Each row is a point on a tangle of strands that fork and nearly touch. The rows are in no order.
Points whose rows are less than 47.2 apart are linked; no others are. Some points are linked to none.
K938: [ 11  15   2  -5  10  -5   5  10  14   2 -30   9   0  24  10   3  -5  10
  -8   2   4  -4  -7]
K907: [ -5 -17   9 -11   7  -6 -11   6  -1 -15  25  15  -6  -7 -35  -3  -4 -19
  -3 -21  -8  16  12]
K422: [ -6  44 -15  25  14 -14   3  -6   4  40 -38  -9  14   3  24  24  -3   7
  12  14  10  -9 -12]
K124: [-19 -17 -16   8 -20   4 -21 -13   4 -16  16  10   2 -11 -17  -9   0   3
  -4   8  -6  -4 -21]
K635: [  7  -2   0 -11   2  -5  -5   9  10  -6 -26  17  19  32  -7   6  -9   0
  -8 -11  12  -9  -2]
K20: [-14  -8 -17   9 -29   7  -3 -27  -1  -9 -32  17  56  30  -2  19 -18  13
  -6   4  14 -35 -12]
K72: [ 15  -5   4 -11  23   7  -7   9  -6  17  52 -18 -14 -14 -18 -13  29 -11
  11 -16  -5  10  39]
K371: [ 22  12   9 -23  28  -8  26   5  22  11   7   0   7  -4  21  -7   3   1
  -5 -21 -15  18  22]
K633: [-13 -24  20 -10 -18  -8  -6   7   3 -35   2  15   7   5  -9 -10 -19 -11
 -15  -6  -2   4   9]
K990: [-18 -22   4   3   8 -13 -11 -10 -21  -9  11  24   6  -1 -42   5  -5  -8
   8 -23  -1   8 -27]
K698: [-12  -3 -11  14 -32   1   0 -10   1 -16 -16  20  25  18  14   0 -11  13
 -11  31  -1 -17 -29]
K804: [-21  -1   5  -9   3 -29  28  -5  22 -20   5   8  -1   5  -4  -5   8  -3
 -19   3   2   5  14]
K939: [ 17  -8   4 -14  -4  21  44  -2   8  -9   1 -16 -30 -15  30  -2  -1   5
 -11  17 -15  29  19]
K784: [  8  10  16 -26  10 -13  22   4  20 -18   5   6   1   8  -1  -3 -17  -2
 -21 -30 -25  13  25]
K771: [ -8  35 -30  34  -9  -9   4 -26   8  26 -36  -7  25  21  10  34  -7  14
   4  13   1 -34 -24]
K668: [  2 -25  17  -3 -12  13 -32   1 -40 -18  23   2  -2  -9 -23 -11  -4  -7
   6 -18   8  -8  -4]
K73: [-11  29  -8   8  23  -4  17   6  14  30   0 -27 -17 -27  23   4  19  -4
   4  18   8  13  25]
K64: [ -1  33 -18  43   1   1  11 -15   1  25 -31 -17  -3 -13  27  23  -5  12
  20  32 -10  -4 -25]
K57: [-12 -35  18   3 -27  11 -31  -5 -57 -17   9  29  11  -3 -44  14 -24 -17
   9 -15   4  -1 -12]
K465: [ -9  16 -16   3  16   7   1   9  16  26  16 -28 -18 -25   5  -5  26  -1
   3   4   8  11  20]
K70: [ 27   6   9  -9  13  11  20  19  13   6   0 -16 -17  -6  26  -9   5   3
   6  -2  -9   9  19]
K780: [-12  20 -32  16   7  -2 -20 -12  -2  21   4  -5  14   4 -14   3   2  -3
  10  -9   4 -26 -25]
K967: [-17 -29  10 -10 -29   8 -17   2  -5 -28  22   8  -9 -15 -12 -14  -3  -5
 -18   7  -8  10  -2]
K670: [ -2  15   9  -9  13   5  22  12   4   6  14 -28 -28  -6   7 -11  16  -3
 -12  -8   4  12  16]
K589: [  4 -10 -13   8 -21   9  -9 -12   3  -3 -32   5  37   9  14  11 -12  18
   1   4   4 -19 -22]
K166: [ -6   9   4  -4   1   8  -2  13  -4  -1  14 -22 -31  -2 -11 -14  12  -8
  -6  -7  10   1   4]
K628: [ 10  21  -5  10   7   7   7   7  16  11 -29  -3 -16  13  18   6   6  14
  -2  19   0   5 -21]
K293: [ 14  10   0   9  18  17  31   1  13  33   7 -22 -17 -20  34   6  27   9
   7   6  -9  32  10]
K591: [ 11   2   6 -21  19   1   1  14   2   2  28  -1 -16  -2 -16 -12   0 -13
  -1 -21  -4  11  26]
K365: [-12 -15 -11   3   0  -1 -25  -7   1  -7  29   5 -11 -16 -33  -4   7  -4
   3   3  -2   3  -8]
K207: [-10  -1 -28  15 -23  12 -23  -7   3   2  18  -4   3  -5 -11  -1  -7   4
   2   8  -4 -17 -33]
K710: [ -7   5 -24  16   7   5 -29 -11 -15  18  24  -8   7 -13 -31   0   4  -6
  22 -17   0 -21 -24]
K23: [ -6 -15  -5  -2 -20  11  -5   3  12 -20   7  -4 -15 -15   6  -9  -1   3
  -6  25   1  -2   6]
K893: [ 17 -12  17 -20  13  -3  19   2  17 -11   7  -8   6 -16  22  -6   0   0
  -5 -22 -16  18  18]
K394: [-14  17 -14  25 -17   8   4   0   9   7  -5 -18 -21 -10   9  -4   4   9
  -1  28   1  -4 -22]
K29: [ 21 -22  14  -5  10   8 -18   1 -23   5  50 -10 -11 -11 -24 -11  25  -5
  17 -24  -6   6  24]
K310: [ 14 -12   4 -17   9  11 -17  16   4  -7   2  10  -1  12 -15   0 -11  -9
   3 -21   4  -5  15]
K837: [-18  20  -8   5  15 -37   8 -11  19   8  -9  12  15  13   0   1  11  10
 -10   7  11  -5 -10]
K117: [ 16  33   3   9  29 -14  25  -1  -5  33 -34 -12 -11 -13  36  13   5   3
  19  17  -4  19   3]
K210: [-15   8 -21  22 -27  12  -8  -5   4  -1  -2  -7   2   1   9   1  -5   8
  -2  25  -5 -22 -32]
K969: [ 15 -24   7  -8   0   0  -1   6  16 -11  -1  -2  12 -17  22  -3  -4   4
   4  -7  -8   3   8]
K183: [  4   1  13 -25   2  -3  40   5  16 -22   2  -2 -14   4  13  -7 -15   3
 -22  -8 -17  15  15]
K355: [ 20  -4   5   3   0  25 -11  22   3   8  17 -23 -24  -2   9 -11  10  -2
  10   3  -1  -1  17]
K460: [  8  -8  12 -17  -5   1  17  12  10 -24 -12  -1  -3  12  14  -8 -14   1
 -12  -4  -3   2   4]
K142: [ 22 -13   5  -8  -7  25 -20  19   3  -6  12  -3  -7   3   2 -13  -3  -3
   6  -8  -3  -2  15]
K374: [  5 -13   0   2 -22  11   8  -3   0  -8  -7  -5 -19 -22  28  -2  -4   3
   5  43  -1   6   0]
K959: [ -3 -10 -13  -5  19   3 -17  -1   5  11  31  -2  -7 -21 -21  -8  21  -4
   6 -10  -4   8   7]
K873: [  8  27  -2   7  16 -36  18 -14  -1  24 -51   8   9  21  29  21   3  20
  -2  21   9  -2  -5]
K783: [-13   1   3   1   3 -36   4  -5  16 -15 -12  39  29  31 -18   6  -4   1
 -19  -2   5  -5   5]
K52: [ -2  10 -12  19 -13  -6  11 -14   3   0 -32  10  12  18  17  10  -5  20
  -1  32   4 -17 -28]
K187: [  3   7   5   5   1   8  19   6  12   1 -10 -11 -22   1  18  -4  10  10
  -6  18  -1  14 -10]
K106: [-13 -16  -4   1 -14   9 -23  -1 -17 -15   0  11  14  10 -27   0 -12  -5
   4 -10  12 -14 -18]
K475: [  0  28 -11  36   8   6  17 -13   4  30 -29 -20 -16 -21  29  24   8   3
  21  38 -16  18  -9]
K321: [-12  34 -10  10  11 -12  -1  10  10  22 -21 -11  -2   4   9   1   7  -2
   5   3  24 -15  -3]
K445: [  3   7  -8   2  20   7  -9   8   5  30  35 -19  -9 -20 -11 -12  30  -7
  10 -10   0   5  18]
K645: [  5  35 -20  41 -11   4   5 -25   0  28 -36 -16  11   5  25  31 -11  13
  14  21 -10 -24 -32]
K820: [  2  35  -6  26  18 -10  11   2   5  36 -31 -14  -1 -11  33  10  10   6
  22  13   5   2  -4]
K96: [ -9 -31   7   0 -36  25 -39  -3 -47 -16  17  18  21  -2 -28  -1 -18  -5
   2 -11   7 -13 -20]
K39: [ -9  25 -19  22  -7 -14   5 -17   9  11 -31   8  23  28   7  16  -2  11
  -5  19  14 -30 -20]
K140: [-11   5 -27  13  -7 -13  -5 -17  14   4 -20  17  36  25 -10  17  -6   6
   0   7  12 -30 -18]
K469: [ 22 -11  15 -16  -7  18  12  14   3 -14   0  -8 -19  -5  23 -10 -10   5
  -6   2  -9   9  12]
K352: [ 14 -20  13  10  -3  15 -32 -10 -39   5  46 -14 -18 -14 -31 -15  28  -2
  20 -13  -3  -7   9]
K77: [ -3 -26  28 -20 -26   6 -12  13 -18 -35  11   1   0  -3  -2 -16 -22 -14
 -15 -14  -3   4  14]
K480: [  2  15   4 -15   9   1  35   6  16  -1  -2 -13 -22   4  13 -10   6   4
 -21  -3  -3  18   6]
K412: [  2 -12  -6  13   6  13 -34  -9 -30  12  37 -11  -2 -15 -28  -7  11  -1
  24 -13  -2 -18  -5]
K473: [-22   4  -6   5   3 -26  10  -9  11 -13   2   0  -1   3  -7  -9  10   3
 -12  10  13  -1  -7]
K41: [-16  16 -11 -11  23 -34  -4  -4   9  13  -3  20  23  10 -13   1  11  -6
  -7  -9  13  -6  -6]
K100: [ 10  18   4 -12  18 -29  24   0  13   3 -28  10  -3  21  21   5  -1  12
 -15  13  -4  10   4]
K108: [-12 -34  19   3  -9  -1 -24  -2 -28 -16  14  25   7  -6 -37   9 -15 -13
   8 -22  -4   7 -12]
K916: [-19 -17 -10   0 -27   9  -9 -20 -13 -10 -22  11  50  29 -20  13 -17   0
  -2 -13  22 -27 -18]
K68: [ -1 -25   0   2 -31  23 -45  -6 -46  -7  22  -4   8  -9 -14 -15 -11  -2
   7  -6   6 -23 -16]
K701: [ -1 -24   7 -12  10   4 -24  11 -15  -4   3  22   9  10 -34   7 -15 -23
   9 -30   6  -3  12]
K872: [ 21  16   3  12  15  17   3  25   8  24   7 -25 -16  -4  20  -8  16  -1
  18  -2   0   3  18]
K998: [  0  -6   3  -4 -27   1  14   3  -2 -21 -20   7  -5  -3  34  -5 -14   7
  -2  38   8  -3  -9]
K346: [-13  -7   2   3 -23  -6   9  -4   7 -22 -12  12   3  10  13  -9  -4   7
 -12  24   5  -9 -15]
K585: [  2  -2  -8   0   4   3  -7   5  14   2  -4  -4   3  -2   4  -3   6   8
   3  -4   4  -2 -14]
K644: [  6   7   2 -25  22  -7  -3  13  16   1   7  14  -1  12 -16  -2  -8 -17
  -6 -25  -6   8  19]
K532: [ 32   6  11  -7  11  13  40   6   4   4  -9 -13 -26  -7  36   1   4   9
   7  11 -21  28   5]
K890: [  3   2  19 -28  22  -6  10   5 -13 -10  39  -2 -17  -9 -27 -12  -6 -12
  -7 -37 -12  16  29]
K186: [  5  -8  15  -8  23  -1 -12   1 -41  12  42   2 -21 -14 -46   0  13 -12
  22 -28   4   8  10]
K552: [-15 -17  13 -10 -17 -17  17  -2  14 -36   8  11  -4   0   4 -12  -7  -5
 -18  10  -1   4  10]
K170: [ -3 -22   6 -11 -32  24 -12   2  -8 -18  26 -11 -20 -19   3 -16   7   4
 -17  17  -3   8  12]
K841: [-17 -31   1  -5 -23   7 -17  -7 -18 -17 -16  24  43  24 -29  16 -21 -13
   2 -16  20 -10  -1]
K115: [-14  -3 -15   8  -3 -16 -13 -12  16  -8 -15  35  35  31 -26  12  -4  -1
  -8  -1  11 -16  -8]
K515: [ 16  18   9   2  15 -28  29 -14  -5   3 -47   4  -1  22  29  12   1  12
  -2  28  -4  13  -6]
K21: [ 11  12  -7  18  15  10  23 -13  16  28 -12 -16 -14 -24  27  13  19   8
  14  27 -14  26  -3]
K716: [  4 -15   0   7 -15  20 -24   4 -15  -2  11 -17   7 -12   1 -14   5   1
  11 -10  10 -21 -13]
K27: [ 12  29  -1 -13  32 -18  27   4  15  27 -21   0  -2  -5  31   8   7   5
   3  10  -2  20  14]
K383: [ 18  14  11 -27  25 -16  21   6  18  -1 -13  10  12  10  14   5 -10   7
 -17 -25 -17  14  14]
K756: [-16 -13  16  -3  -8 -26   3   3   9 -33  -6  32  15  24  -8  -1 -10 -14
 -18 -10  -2  -1   9]
K176: [-12  10  -5  17  -8  15  -6  10   1   9   4 -29 -27 -12   2 -10  14   3
   3  10   9  -6  -6]
K25: [ -4 -19   7 -10 -11   1 -13   7   0 -18 -19  27  27  27 -22   9 -19 -12
  -5 -24   9  -5   2]
K84: [  4 -32  33 -16 -26  13 -30   7 -35 -24  27   5  -4 -10 -18 -13 -10 -13
  -7 -20  -6   7  11]
K745: [  3  21  -9 -19  28  -9  24  11  19  25   2 -17  -8 -20  25   1  11  -6
   1   4   0  16  29]
K889: [  9 -15  23 -20  19  -4 -10   8 -32  -6  39   5 -17 -10 -37  -3  -4 -19
  11 -33  -7  12  28]

Follow the links from the first point to the second, and from the first to the third. Name the last point that the two ways share.
K998, K68, K837: K633
K515, K29, K890: K480
K780, K628, K142: K480
K64, K108, K967: K39

A fork is a point with three links. Follow the links from the first point to the second and name the forks in between, in order.
K176, K710: K445
K72, K187: K445 K480
K445, K460: K480 K183
K293, K804: K39 K633
K394, K186: K480 K183 K70 K310
K916, K412: K938 K480 K445
K140, K990: K633
K701, K117: K310 K70 K183 K480 K445
K804, K645: K633 K39
